Each row is a point on a tangle of strands that fork and nearly touch. The rows are in no order.
Two points are linked if the straight distance between their rows is under 126. Some points are linked to none.
Kot: [-27, -13,   7, -50,   5, -48, -14,  52,  -8,  17,  19,  89, -50,  19,  -7,
  -9,  -5,  28,  37,  18, -15,  87, -18, -29,  -4]
desot: [  9,  16,  52, -47,   0,  48, -68, -26,  14,  -2,   3,  -9,  34, -13,   2,
 -33,  22,  12,   0,  46, -42,  11, -40,  49,  37]
subam: [-80,  -8, -51, -36,  21, -16,  52,  14, -53,  -8,  -1,  31, -15,  43,   7,
  35,  56,   4,  16, -22,   8,  -3,  36, -60, -50]
Fipu: [  1, -17,   8,  -8,  15,  38,  -2, -23,  -6,  14, -12, -45, -31, -34,  31,
   1, 104, -25, -37, -21, -22, -26, -26,  81,   2]
duri: [ 17, -64,  31, -15,  45,  32,  13, -23, -43, -82, -24, -23,  -5, -67,  38,
 -24,  24,  20,  40, -42,  17,   6, -33,  26,  -5]
Kas: [-21, -42, -75, -28,  -3,  39,  21, -39,  16,  41, -49, -26,  -4,  19, -39,
  24, -36,  10, -36, -49, -22,   4, -39,  29, -26]
pul: [  6, -13,  14,  38,  16,  49, -59, -27,  51, -65, -76, -36,  49, -14,  34,
  14,  16,  37,  12,  27,  60, -35, -14,  27,   2]
Piz: [-28,  28,  27, -22,  12, -34, -42, -30,  20,  16,  53,  13,   9,  19,   0,
 -12, -28,  13, -12,  68, -73,  39, -79,   2, -26]
Dofon: [ 21, -17,  20, -24,  14, -50,  48,   7,  -9,  35,  51,  -1,  36,   8, -35,
   5, -29, -12,  34,  17,  -7,  13,  75, -42,   5]
Vavaf: [ 11, -88,  22,  10, -48,  19,  19,  26, -21, -35,   4,   5, -28, -43,  30,
 -20,  79, -11, -44, -38,  -3,  20,  13,  32,  31]
pogi: [-34,  24, -18, -46,  26,  71, -43,   1,  -5,  18, -53,  56,   2,   7,   1,
 -14,  42,  18,  10, -26, -15,  13, -42,  42,  19]
Dugo: [ -2,   8,  38,  83,   8,  20,  38,  50,  16,  18, -27,  19,  22,  21, -50,
 -24, -25, -15,   9,  39,  65,  16,  37, -52,  43]
Febe: [  7,   5,  11,  59,  22, -32,  10,  14, -32,  -5, -38, -26,  17,   2,  -7,
  -8, -38,  13,   8,  55,  71,  19,   3,  -5, -56]
relo: [-18,  -7, -31, -30,  -1, -74,  18,  38,  -2,  44,  49,  80, -53,  43,  23,
  37,  42,  11,   7,  25, -59,  30,   7, -24, -19]
nozul: [  0, -15, -39,   2, -12,  -6,  13,  -3, -47,  46,   3, -50, -70,  -6,  18,
  15,  50, -44, -64, -27, -17,   8, -39,  80, -43]
pimu: [ 69, -68,  -3,  29,  -8, -16, -21, -31,  30, -48,   3, -46, -35, -72,  38,
  18,   5,  17,   0, -54,   7, -11, -47,  49, -18]
Fis: [-23,   0, -29,  -1, -44,  10,  -7,  21,  27,  37,  20,  37, -45,  38,   3,
  18, -23,  -6, -40, -16, -19,  18, -54,  10,  37]
zeli: [ 37,  51,  29,  21,   8,  64, -33,  29,   7,  30, -57,   3,   9,  14, -40,
 -35, -17,   2,  -5,  12,  64,  26,  -3,  43,   4]
luvin: [ 14, -29,   9,  40,  -8,  10,  95,  22, -23,  72,  22, -20,  -3,  27, -38,
   2,  20, -80, -35,   5,  -7, -17,  21,   4,  36]
pamen: [-48,  18,  56,  32,   7,  -3,  35,  35, -23,   9,  -1,  16,  29,  21,  15,
 -28,  35,  -7,  -6,  79,  22, -13,  10, -39,  48]
tomur: [ 58,  27,  45,  49, -37, -16, -18,  51,  14,  60,   6,  48, -16,  10,   1,
 -32, -22,   7, -28,  64,  16,  37, -19,   9,  61]
fad: [ 29,   2,  -3,   6,  47, -11,  34,  -1, -51, -73,   0, -23, -39, -54,  12,
 -21, -38,   3,  48, -71,  39,  23, -24, -21, -37]
vabo: [-45,  40,  19, -25,  21,  29,  12,  -7,  11,  40,   1,  -1,  36,  43, -31,
  -8, -34, -26,  15,  54,   4, -17,  22, -64,  20]
petid: [ -2,  -9, -55, -32, -48, -62,  -1,  -7, -56,  -2,  62,   2, -25,  -5,  32,
  38,  45,   3, -18, -26, -38, -10,  37,  -4, -66]
dipa: [-72, -29,  36,  46,  -7, -14,  35,  31, -49, -19,   2,  22,  19,  24,  29,
 -19,  47,  24, -45,  61,  25,  28,   3, -32,   9]
korib: [  3, -17,   5, -43, -31, -32, -54, -39,  10, -34,  39,  28,  21, -48,  15,
  -2,  17,  31,   3,   4, -62,  -9, -28,  11,   1]
mikab: [  7,   4,  82,   4, -16, -22, -12,   6,   2,  14,  75, -11, -20,  -8,   0,
 -47,  11, -19, -34,  48, -59,  43, -49,  36,  50]
Vomu: [ 36,  45, -22,  40,  34,  10,  26,  12,  65,   8, -62,  43,  -9,  17, -14,
  20,  -6, -32,  16, -30,  16, -20, -25,  -5,  46]
Rap: [ 63,  -1,  12, -25,  23, -28,   9, -13,  43, -24, -46,   5,  73,  -5, -72,
  -9, -42,  28,  55,  19, -18,  56,  49,  17,   6]
variv: [-37, -10,  21,  39,  45,  51, -17, -40,  41, -33, -22, -73,   9, -29,  41,
  16,   3,  -9,  -7, -14,  28, -80, -54,   4,   3]
rez: [ 33, -18,  23, -10, -10,  44, -38, -29,  46,   1,  -9, -24,  -5, -46,  29,
  11,  84, -10, -32, -13, -54, -44, -47,  76,  49]
moruz: [ 22, -78, -44,  15, -10, -74,  26, -21,  -8,  -4,  54,   3,   1,   1,   1,
  38,  -9,  37, -13, -32, -42,   9,  -1,  19, -52]
Vazek: [-32,   4, -14, -67,  22,  49,  24, -30, -35, -17,  -5, -17, -33, -12,  22,
 -16,  99, -23, -29, -55, -46,  -9, -13,  49,  -9]
Buk: [ 21, -27,  23,  17,  53, -50,  52,  -9, -45, -55,  17, -19,  -4, -41,   6,
 -10, -15, -18,  43, -16,  28,   7, -19,   3, -41]
Furus: [-60,  11,  -3, -50,  -9, -13,  18, -45,  14,  -4,  41,   8,  37,  19,  10,
  19,  81,   2,  -4,  20, -95, -26,  12, -33,  16]
fugip: [-39,  45, -15, -30,  16,  25,  -2,   9, -86,  16, -25,  -9,   9,  10,  17,
   4,  33,  -6,  16,   5,  59,  -1,  61, -29, -41]
ruget: [ 11,  38, -31, -38,   5,  14, -50, -14,  22,  32, -43,  16,  10,   8, -49,
  -3, -60,  27,  29,  11,   1,  39, -13,  28, -27]
mub: [  8,  14,  35,  21,   5,  54, -37,  -9,  31, -69, -65, -34,  41, -12, -30,
 -50, -51,  38,  19,   5,  45,  14,  13,   7,  10]
nilof: [ 37, -29,  40,  24,  20,   6,  -9,  -5, -10, -96, -55,  -9,  16, -68,  26,
 -31,  10,  27,  48, -44,  57,  -2,  -5,  18,  -3]
zeni: [ -9, -33, -77,  15, -42,   2,   9,   4, -31, -10, -40,  -8, -20,  19,   9,
  25, -14,  20, -28, -74,  37,   9,  19,   0, -60]
nom: [ 48,  31,  61,  27,  33,  83, -28,  34, -30,  32, -17, -26, -27,  -3, -32,
 -39, -20, -46, -10,  11,  77,  10, -25,  43,  20]
fuf: [  8,  32, -33,  71, -36,  -7,  18,  34,  38, -24, -51, -42, -11,  19, -64,
 -19, -49,  25,   4, -50,  24,  23,  67, -23,  -8]
bibu: [ -4,  -8,  70,  15,  42,   4,  15,  -2,  -2, -53,  -5,   9,  55, -27,  14,
 -15,  25, -22,  38,  29,  18, -40,  18, -14,  41]
boki: [ -1,  32,  22,  26,  -3,  36,  55,  78,  -9,  11,  -9,  27, -11,  25, -35,
 -40, -18, -26,  26,  18,  62,  30,  72, -81,  37]
tus: [ 10,  39,  38,   3,  27,  80, -20,  -9,  -4,  35,  17, -50,  -6,  -3,  -8,
 -19, -11, -63, -29,  -8,  27, -80,   8,   8,  41]
Nudiz: [-91,  11, -29, -20,  -6,  31,  24,  19, -64,  -9,   8,  -2,  -4,  38,  12,
  14,  17, -13,  -9,   4,  40, -15,  34, -62, -25]
bove: [ 22,  22,  17, -13,  41,   2,  28,  -8, -14, -16, -29, -20,  61, -12, -60,
 -31, -34, -12,  57,  30,  45,  15,  66,  -6, -33]
vava: [  6,   5, -58, -28, -10,  17, -39, -40,  22,  41, -34, -11,  -4,   5, -14,
  22, -53,   3, -12, -23, -10,   7, -39,  35, -39]
kori: [  5,  -5, -21,  14,  42,  -7,  18,  -7,  23, -37, -96,  44,  26,  -4,   2,
  30,  33,   9,  35, -16,  19, -14, -30,  31, -26]
daz: [ 48,  54, -31, -32, -39, -16, -21,  -7,  40,  81, -17,  37,   8,  28, -22,
  23, -23,  -5,   0,  12, -50,   1,  10,  14,  41]
muvo: [  1,  60, -30, -17,  38,  21, -41, -19,  59, -19,   1,  25, -14, -10,  15,
   8, -39,  -4,  33, -47, -16, -56, -52, -33,   6]
tevef: [-32,   8,   9, -59,  -7, -30, -40, -21,   7, -17,  26,  34,  43,  -5,  23,
  -9,  34,  27,   3,  29, -72, -15,   7, -13,   4]
reb: [ 13,  -1, -25,   7, -36, -56,  25,  16, -32,  61,  86,   2, -62,  29, -22,
  38, -56, -34, -28,  -8,   0,  25,  30,  -6, -25]
dere: [-31,  -7,  75,  -2,   7,  87,  -9,  16, -20,   5,  50, -31, -37,   3, -19,
 -51, -30, -38, -43,  12,   6,  18, -54,  11,  59]
pabu: [-46, -17, -10, -34,  19,  -2,  48,  16, -10, -20,   4,  59, -38,  14,  11,
  15,  38, -20,   8, -32, -21,  15, -32,  -9,  16]
zan: [-43, -41, -29, -62,  20,   6,  53, -39, -24, -12,  23, -24,   6,  -7, -12,
   2,  67, -32, -25, -49, -61, -19,   1,  20, -20]
vid: [ -9,  -3,  -1, -21,  25, -37, -35, -23,  -4,   8,   4,  -1,  -2,   5,   1,
  -6, -29,  26, -10,  40, -35,  41, -86,  39, -52]
fofeb: [ 31,  24,  50,  56,  -1,  14, -14,  29,  21,  25,  27,  -2, -15,   7,   0,
 -27, -33, -38, -31,  61,   5,  -8, -53,  14,  62]
Maku: [-18, -26,  28,  60, -14,  24,  24,  23, -10,  -3,  -5, -12,   6,   9, -15,
 -20, -27,   4, -28,  14,  68,  -8,  20, -36,  15]
ripu: [-50, -25,  17,  15, -20, -12,   2,  31, -44, -21, -31,  26,  27,   0,  40,
 -17,  53,  41, -12,  21,  43,  18,  29,   1, -23]
fute: [ 42, -39,  36,  63,   3, -38, -22, -23,  50, -26,   5, -48,  22, -28,  23,
   8, -24,  -3, -10,  49,   4, -27, -43,  52,  10]
numir: [ 42,  30,  22,  16,  20,  22,  23,  19,  -4, -46, -47, -44,  14, -44, -61,
 -42, -40, -12,  41, -33,  51,   7,  56, -15,  -4]
pudiz: [-44, -40, -81, -18, -16,  27,  11,  16, -59, -28, -28,   8, -43,  12,  29,
  38,  35,   1, -17, -52,  28,  18,  -1,   3, -53]
dazi: [ 62, -63,  -9,  49, -34, -13,  16,   0,   9, -35,  30, -56, -48, -69,  29,
  12,  -2,  -7, -13, -72,  22, -30,  12,  18,  -1]
pozam: [  0,  73, -38,  34, -10,   5, -29,  -3,  25, -17, -29,  -3,  16,   7,  25,
  15,   1,   2,  12, -31,  30, -65,  55, -50,  18]
Non: [  9, -18, -11, -33,  62,   5,  -7, -32, -49, -48, -31,  -9,   5, -41,  25,
 -13,   9,  11,  48, -28,   8, -10, -60,  30, -54]
bivu: [ 20,  49,  70, -48,  44,  33, -47,  -8,  -1,   1,   9,   7,  33, -16, -17,
 -31,  -4, -22,  27,  53, -25,   1, -27,  29,  39]
mafu: [ 13,  38, -24,  30, -10, -19,  22,  42,  44,  17, -13,  58, -14,  28,  15,
  13,   1,  -8,  26, -23,   2, -18,  13, -51,  45]
Dav: [ 20, -35,  37,  12,  25,  29,  -4, -22, -30,  -9,   7, -83, -45, -56,  35,
 -12,  42, -15, -25,  -5,   8,  -3, -47,  71,  -8]
Fugi: [  2,  76,   8, -25,  29,  51, -69, -18,  28,  -3, -24,  20,  -5,  27,  20,
 -14, -17,   1,  24,  -3,  19, -52, -25,   0,  22]
reni: [ 17,  -9,  40,  55,  47, -23,   3,  10,   6, -80, -25,  27,  12, -39,  23,
 -12,   7,  -4,  49,   4,  43, -27,  -9, -14,  12]
pekad: [ 30, -10, -20,  23, -16, -25,  30,   4, -20,  81,   5, -19, -39,   1,  -4,
  21,  26, -35, -29,   2, -16,  -6, -10,  55, -20]
fubar: [-12, -17,  -9,   8, -52,  16, -15,  10,  28,   0,  50,  -1, -42,  -3,   8,
   6, -42, -21, -49, -31,   0, -10, -21, -28,  46]
gur: [-31,   6, -23, -18,  18, -79,  27,  10,  24,  90,  41,  41,  -5,  68,   8,
  30,  45,  17,   1,  62, -97,  23,  13, -38, -18]
refel: [ 14, -31, -46,  -8, -27,  -3,  43,  25,  23,  43,   6,  49, -36,  33, -20,
  29,  -3, -23, -33, -29, -30,  24, -16,  -1,  40]
Nofe: [ 20,  12, -12,   0,  58,  -4, -12, -26, -13, -23, -59,  -9,  29, -21,   8,
  12,  12,   3,  30,  -2,  20, -32, -22,  42, -52]
kadob: [-29, -13,  54,  -7, -10,  21,  14,  -2, -13,  13,  76, -22, -32,  -4, -21,
 -34, -19, -30, -47,  17, -39,  25, -62,  14,  21]
dob: [  7, -14,  67, -21, -36, -35, -10,  31, -15,  -6,  82,  36,  -1,  -7,  -8,
 -31, -68,  14,  14,  18,  11,  49,  17, -36,  34]
Figir: [-12, -44,  41,  17, -12,  -8,  28,  40, -34, -49,  14,  30, -36, -33,  46,
 -21,  90,  -5, -23,  -2,  -2,  12, -13,  33,  28]
ror: [ 21,  24,  66,  18,  23,  86, -13,  45, -31,  27,  44, -24, -46,  -1,  -1,
 -51,  -1, -42, -33,  12,  52,  -4, -34,  18,  56]
suzu: [ -2,  35,  -1,  48,   1, -22,  -9,  -8, -12,  21, -24, -46,  23,  12,   8,
   9, -15,  -4, -15,  45,  60, -37,  28,   4, -44]
kol: [ 23,  27,   4, -21,  14,   3,  -7,  12, -49, -26,  14,   5, -38, -44,  16,
 -29, -33,  -6,  45, -55,  44,  12,  -2,  -5, -10]
zofaz: [-68,  19, -19, -28,  -8, -19,  33,  -9,  16,  37,  33,  24,  10,  61,  -2,
  15,  58,  -3, -30,  52, -81,  13,  25, -41,  14]
tuda: [-42,  28,  54,   0,  17,  24,  12,  21, -30, -19, -11,  50,  27,   5,  20,
 -26,  42, -12,  15,  29,  15, -29,  32, -46,  65]
lebu: [ 10, -46, -54,  -5, -14, -61,   7, -14,  48,   7,   9,  61,  54,  30,  -2,
  48, -23,  60,  17, -14, -45,  22,  39, -30, -25]
suzip: [ 26,  44, -29, -14, -31,  -1,   4,   9,  -1,  81, -33,  21,  32,  29,  -8,
  18,  18, -16,   4,  43, -20,  -8,  59,  17,  19]
keti: [  7,  50,  22,  35,   8,   8,   5,  11,  36,  15, -31,   3,  44,  35, -30,
  -9, -46, -13,  28,  60,  27,  -5,  32, -44,  42]
Kob: [  5, -61,  -7, -31,  31, -44,  76,   3,  -5,  16,  31,  34,  29,  29, -45,
  31, -19,  29,  34,  -8, -20,  52,  67, -30, -20]
Dapop: [ 36, -30, -30,  32, -44, -14, -68, -25,  14,   1, -45, -31,  -9, -35,  52,
  28,  42,  37, -16, -13,  16, -37,   5,  49, -27]
rusid: [ 18, -82, -69,  14, -49, -57,  19, -10,  12,  23,  26,  33,  28,  55,  -6,
  57,  -2,  53, -28, -27, -37,  29,  42,   9, -36]
taf: [-73, -12, -41,  14, -19, -31,  49,   8, -44,  -6,  -1,   2,  -7,  28,  52,
  35, 113,  -9, -45,   0, -22, -35,  37, -15, -46]
mav: [ -3,  -9, -79, -38, -21, -65, -12, -17, -16,  32,  63,  35, -13,  19,  16,
  56,  -9,   8,  21, -21, -44, -21,  52, -42, -61]
Rele: [ -5,  36,  43, -17,   1, -52, -18,  -4,  10,  15,  74,  22, -10,   2,  25,
 -18,  21,   7, -16,  70, -85,  17, -50,  10,  29]
Kanal: [ 10, -55, -12, -29, -10, -61, -16, -39, -23, -12,  67, -31,  -8, -30,  30,
  14,  10,  32, -24, -15, -68,  21, -33,  31, -62]
Pozol: [ 15,  18,  -8, -17,  23, -30, -42, -19,  32, -12, -22,  25,  34,   0,   7,
  22, -33,  16,  33,  56, -24,  -1, -69,  15, -19]
Risan: [ 34, -33,  31,  21, -45, -30,  18,  34,  10, -22,  74,  44, -23,   4, -31,
 -10, -91,  13,   7,  -5,  -1,  64,  22, -44,  24]
sazum: [-33,  31,  23,  -5,  28,  11, -21,  25, -60,  -1, -35,  20,   9,  -3,  24,
 -24,  24,  19,  20,  25,  72,  12,  36, -11, -16]
dad: [-23, -10,  -9,   7, -27, -10,  65,  51,  24,  71,  12,  43, -20,  69, -23,
  20,  29, -39, -32,  25, -43,  26,   3,  -6,  45]
Rotu: [ -1,   0, -47, -29, -32, -51, -16, -23,  72,   3,  36,  58,  18,  30,  -4,
  37, -43,  43,  22,  -9, -61,  21,   3, -60,  -5]
fezof: [ 16, -66, -26,  28,  -5,   4, -23, -59,  12, -64, -25, -62, -11, -73,  41,
  18,  -5,  27,  -9, -55,  11, -33, -30,  -2, -27]
gan: [  2, -66, -11, -59, -26, -21, -33, -48, -31, -47,  60, -24,   1, -66,  37,
   7,  11,  25,  -2, -36, -56,   6, -18,   9, -31]
mevin: [ -3, -36,   5,  -4, -78, -10,   9,  33,  13, -21,  73,  20, -40,  29, -33,
   1, -67,  -6, -37, -28, -12,  38,   8, -41,  33]
poko: [ 45, -54,  -5, -17,  29, -41,  39,  -2,  33,   0, -15,  26,  60,  14, -66,
  17, -33,  44,  33, -25, -14,  55,  66,   8,  -9]
bovi: [-16,  31,  -2,  28,   9,  38, -44, -18,  25, -46, -44, -28,  41,   0,  35,
  10,   5,  26,  12,   6,  44, -74,  18, -26,  -2]
dobub: [ 22, -15,  39, -26,   3,  24, -17, -17,  28,   8, -25,  -1,  27, -23,  -9,
 -12,  49,   0, -19,  19, -49,  -7, -25,  75,  53]
ref: [  2,  26,  34, -63,  11,  -3, -33, -16,  -6,   5,  50,  -8,  15, -20, -14,
 -28, -38, -17,  25,  37, -19,  -9, -10, -20,  34]
fubik: [-34,   9,   8,  10,   9,  36,   0, -15,  15,  22, -14, -14,  13,  29,   8,
   4,  10, -24, -37,  20, -15, -42, -25,  13,  23]
Zuk: [ 47,   2,  48,  36,  -7, -28, -18, -13,  36,   7,  27, -19,   1, -27,   4,
   4, -17, -25, -13,  48, -17, -31, -61,  38,  45]
gide: [-45, -26, -40,  -2, -18,  16,  17,  12, -61,   6, -16, -41, -47,   1,  29,
  -1,  55, -10, -51, -37,  18,  15, -19,  37, -56]
ragaz: [-23,  18, -40, -25,  29,  26, -14, -46,  33, -19,  -1,   9,  12, -11,  16,
  23,  -9, -10,  17, -17, -54, -50, -57, -19,   8]
mopo: [  2, -27, -57, -37,  18,  13,  50, -38,  23,  38, -65,  10,  24,  19, -51,
  27, -10,  -5,  -3, -52, -12,  -7,  -7,  15, -12]
Nar: [ 30, -33, -33,   7, -11,  38, -53, -22, -28,  16, -67, -51, -10, -30,  29,
   0,  17,  34, -27, -21,  57,  -1,  11,  56, -42]
Kage: [-15,  61, -35,  -1, -32,   2,  -7,  14,   3,   3,   0,  -9,  -6,   6, -20,
  23, -39, -12,  28, -32,  37, -26,  63, -60,  -2]
zapod: [  6,  31,  -6,  15, -28, -42,   0,   7, -16,  42,  -4,  -3,  32,   1,   9,
   2,   1,   8, -12,  49,  19, -17,  52, -10, -11]
Molak: [-24,   3, -24,  32,  -1,  51, -28, -49,  36, -10,  -7, -51,  -7,   7,  20,
   8, -34,   2, -20, -47,  22, -73, -43, -22,   1]
keki: [ 34,  94,  -9,  42,  -5, -42,  -4,  50,  20,  19,   9,  30, -43,   5,   2,
   1, -35, -13,  42, -22,  32,   4,  19, -34,  16]
Dibin: [-27, -11, -66, -19, -11, -55,  35,   7,  18,   9,  27,  81, -13,  40,  33,
  56,  39,  19,   7, -14, -71,  -8,  -1, -29,  -9]
Zavo: [-36, -89, -49, -62, -12,  -8,  41, -25, -36, -49,  43,   4,   8,   4,  16,
  23,  61,   0, -14, -63, -69, -10,  32,   5, -36]
dozon: [  5, -33, -58,  -4, -46,  34, -13, -11, -21,   6, -68, -28,   4,  10, -10,
   3, -10,  41, -21, -50,  61,  34,  28,  22, -33]
ditip: [-24,  50,  59,   1, -24,  11,  -1,  41, -57,  48,  40,  13, -21,  15,  11,
 -42,  76, -20, -45,  71,  -2,  39,  21,  26,  26]
Zepo: [-34, -36, -26,  14, -32, -76,  35,   4, -40,   9,  30,  21,   2,  32,  28,
  27,  61,  22, -24,  11, -20, -13,  54,  -4, -53]
pupek: [ 21,  92,  14, -20,  31,  38, -43, -22,   6,  30,  13, -26,   5,   5,   6,
   1, -28, -21,   8,  16,  16, -69,  -2,   3,  23]
vepe: [ 57,  -8,   8, -12,  17, -16,  14, -30,  29, -21, -32, -50,  78, -11, -58,
 -11, -59,  -3,  49,   7,  14,  14,  48,   5, -25]
riluz: [ 33,  40, -31,  37,  30,  -8,  13,  -5,  75,   1, -58,   3,   5,  17, -46,
  19, -56,  -5,  38, -10,   0,   3, -10,  -3,  -6]
besob: [ 14,  10,  35,  64,  17,  60, -55,  12,  41, -80, -79, -71,  40,  -6,  -4,
 -20, -23,  32,  25,  22,  79,  -1,   2,  30,  -3]
Nuzel: [-25, -19, -55, -45, -11, -22,  16, -33,  22, -21,  28,  43,   7,   1,  22,
  31,  18,   2,  12, -36, -69, -48, -27, -36,   0]
puvav: [-44, -53,   7,  21,  12,  56,  -7, -54,  17, -65, -33, -60,   4, -41,  55,
  13,  34,  28, -15, -36,  31, -54, -37, -15, -15]
muz: [ 29,  44,   5,  24,  -7, -18,   0,  45,   0, -28,  28,  25, -65, -20,  17,
  -6, -41,  -7,  34, -51,  49,   8,  -6, -17,  -9]
Tobel: [-11, -14,  26, -47,  11,   6,  48,  18, -24,  52,  23,  -1,  28,  29, -76,
 -17, -42, -23,  25,  38,  11,  43,  83, -57,   9]
tubom: [ 32,  28,  32,  -4, -14,  15,  31,  53,  -5,  36,   9,  11,  -4,   8, -79,
 -37, -40, -31,  26,  13,  32,  44,  87, -59,  51]
teso: [ 33,  61,  28,  22,  21,  33, -30,  14,  41, -87, -45, -53,  13, -33, -53,
 -49, -34,  23,  55, -29,  25,  13,  26,  -9,  12]
zovo: [  1,  10,  22, -72, -16, -21, -28,  11, -26,   2,  81,   9, -15, -17,  -5,
 -24, -55,   4,  23,  15, -22,  55,   5, -24,  -4]
kup: [-11, -26, -54,   2,  21,  19,  26, -18,  29,  16, -95,  30,  21,  10, -15,
  31,  41,  -2,  13, -31, -10, -15, -24,  39,  -2]
gofi: [  6,  32, -26,   2,  21, -27, -22, -20,  42,   2, -40,  33,  29,  20, -30,
  11, -36,  13,  34,  19,  -5,  11,  -8,  -7, -21]
Todo: [-10,  74, -51,  11,   3,  22, -28,   2,  17, -13, -21, -38, -21,  12, -23,
 -11, -74,  19,  15, -61,  25,  -9,  27, -47, -42]
Ritu: [ 30, -25,  57,  11,  33,  10, -14, -17, -26, -27, -21, -54,   1, -51,  -3,
 -13,  14,  -5,   5,  27,  12,   4, -42,  70, -12]
Fanif: [ 16,  16, -20, -53, -29, -30, -37, -25,  51,  41,  19,  44,  23,  11, -24,
  20, -39,  30,  15,  18, -78,   2, -15, -25,  24]
bof: [ 24, -81,  -9,   6, -69,  -9,   7,  12, -17, -26,  32, -28, -32, -33,  42,
  20,  39, -14, -39, -58,   2, -14,  26,  22,   7]
luki: [ 38,  49,  25,  34, -31,   5, -29,  73,  22,  58, -40,  60,  -8,  31, -11,
 -14, -14,  20,  -3,  50,  31,  55,  16,  10,  36]
Neni: [-10, -17,  34,  58,  -5, -28,  12,  25, -23, -12,   5, -12,  -6,  -1, -18,
 -30, -57,  15,  -7,  31,  53,  36,  -2, -36, -17]
lezug: [-16,  38,  30, -48,   7,  33,  -3,  -4, -20,  39,  54,  -9,  12,   6,  -9,
 -12, -25, -56,  -4,  38, -14, -22,  19, -35,  59]
sopi: [-17,   5,   8,  26, -13, -22,  48,  26, -23,  72,  35,  14, -42,  36, -12,
   1,  27, -33, -54,  42, -28,  21, -21,  33,   4]
Bimer: [-33,  40, -38,  12,   3,  49, -23, -20,  12, -22,  -7, -65, -16,   5,  23,
  -1, -54,   5,   0, -51,  41, -40,  -9, -50, -35]
Lepi: [-104,   13,  -41,  -42,    2,   -5,   49,    1,  -41,  -30,   17,   11,
  -10,   30,   24,   20,  104,  -16,  -12,    0,  -40,   -3,   41,  -42,
  -43]
fonem: [ 35,  80,  10,  23,  -6,  43, -56,  41,  31,  51, -58,  42,  -6,  39, -33,
 -23, -55,  26,  31,  39,  45,  43,   3,  13,  14]
Sinu: [ 25, -59, -20,  11, -42, -20, -43, -48,  20,   3,  -7, -41,  18, -25,  11,
  18,   6,  33, -40,  -2, -25,   6, -13,  58, -25]
mov: [  6, -21,  40,  -1,  40, -45,  13, -12, -61, -20,  21, -24,  13, -33,  24,
  -7,   4,  -6,   6,  39,  12,  14, -27,  24, -35]
Rutaf: [ 16,  -3,  46,  33,  -6,  51,  -4, -10,  24, -11,  43, -56,  -6, -30,   9,
 -20, -16, -39,  -8, -14,  27, -74,   5, -27,  68]

Follow the links from the first point to the second, and from the first to the third. Name the last point that the two ways share.
dobub, vepe, Sinu => ref
Kas, dere, zan => gofi
mafu, zan, tubom => Fipu
Kob, gide, kol => ref
vepe, mov, suzip => Dugo
gan, Dofon, ref => Dugo
vid, zan, fubar => Fipu
Nofe, mikab, Zavo => gofi

A fork is a point with three links. Follow the links from the first point to the second and name the forks in between, in order.
mopo, Rele => gofi
Bimer, vabo => Dugo
bovi, bivu => Dugo, ref
boki, mov => Dugo, ref, Fipu
kol, Tobel => Fipu, ref, Dugo
dad, rusid => ref, Dugo
fad, pekad => Fipu, ref
fubar, Pozol => ref, Fipu, gofi

Name the points in between on the shortest way along the links from the first point to the second, in order.
Pozol, kol => gofi, riluz, Vomu, mafu, keki, muz
mav, dipa => petid, Zepo, taf, Lepi, subam, Nudiz, fugip, sazum, ripu
vid, tuda => Pozol, gofi, ruget, vava, Kas, mopo, kup, kori, Nofe, Non, duri, nilof, reni, bibu
suzip, Zavo => zapod, suzu, Febe, Neni, Maku, Dugo, keti, vabo, lezug, ref, bivu, desot, dobub, rez, Fipu, Vazek, zan
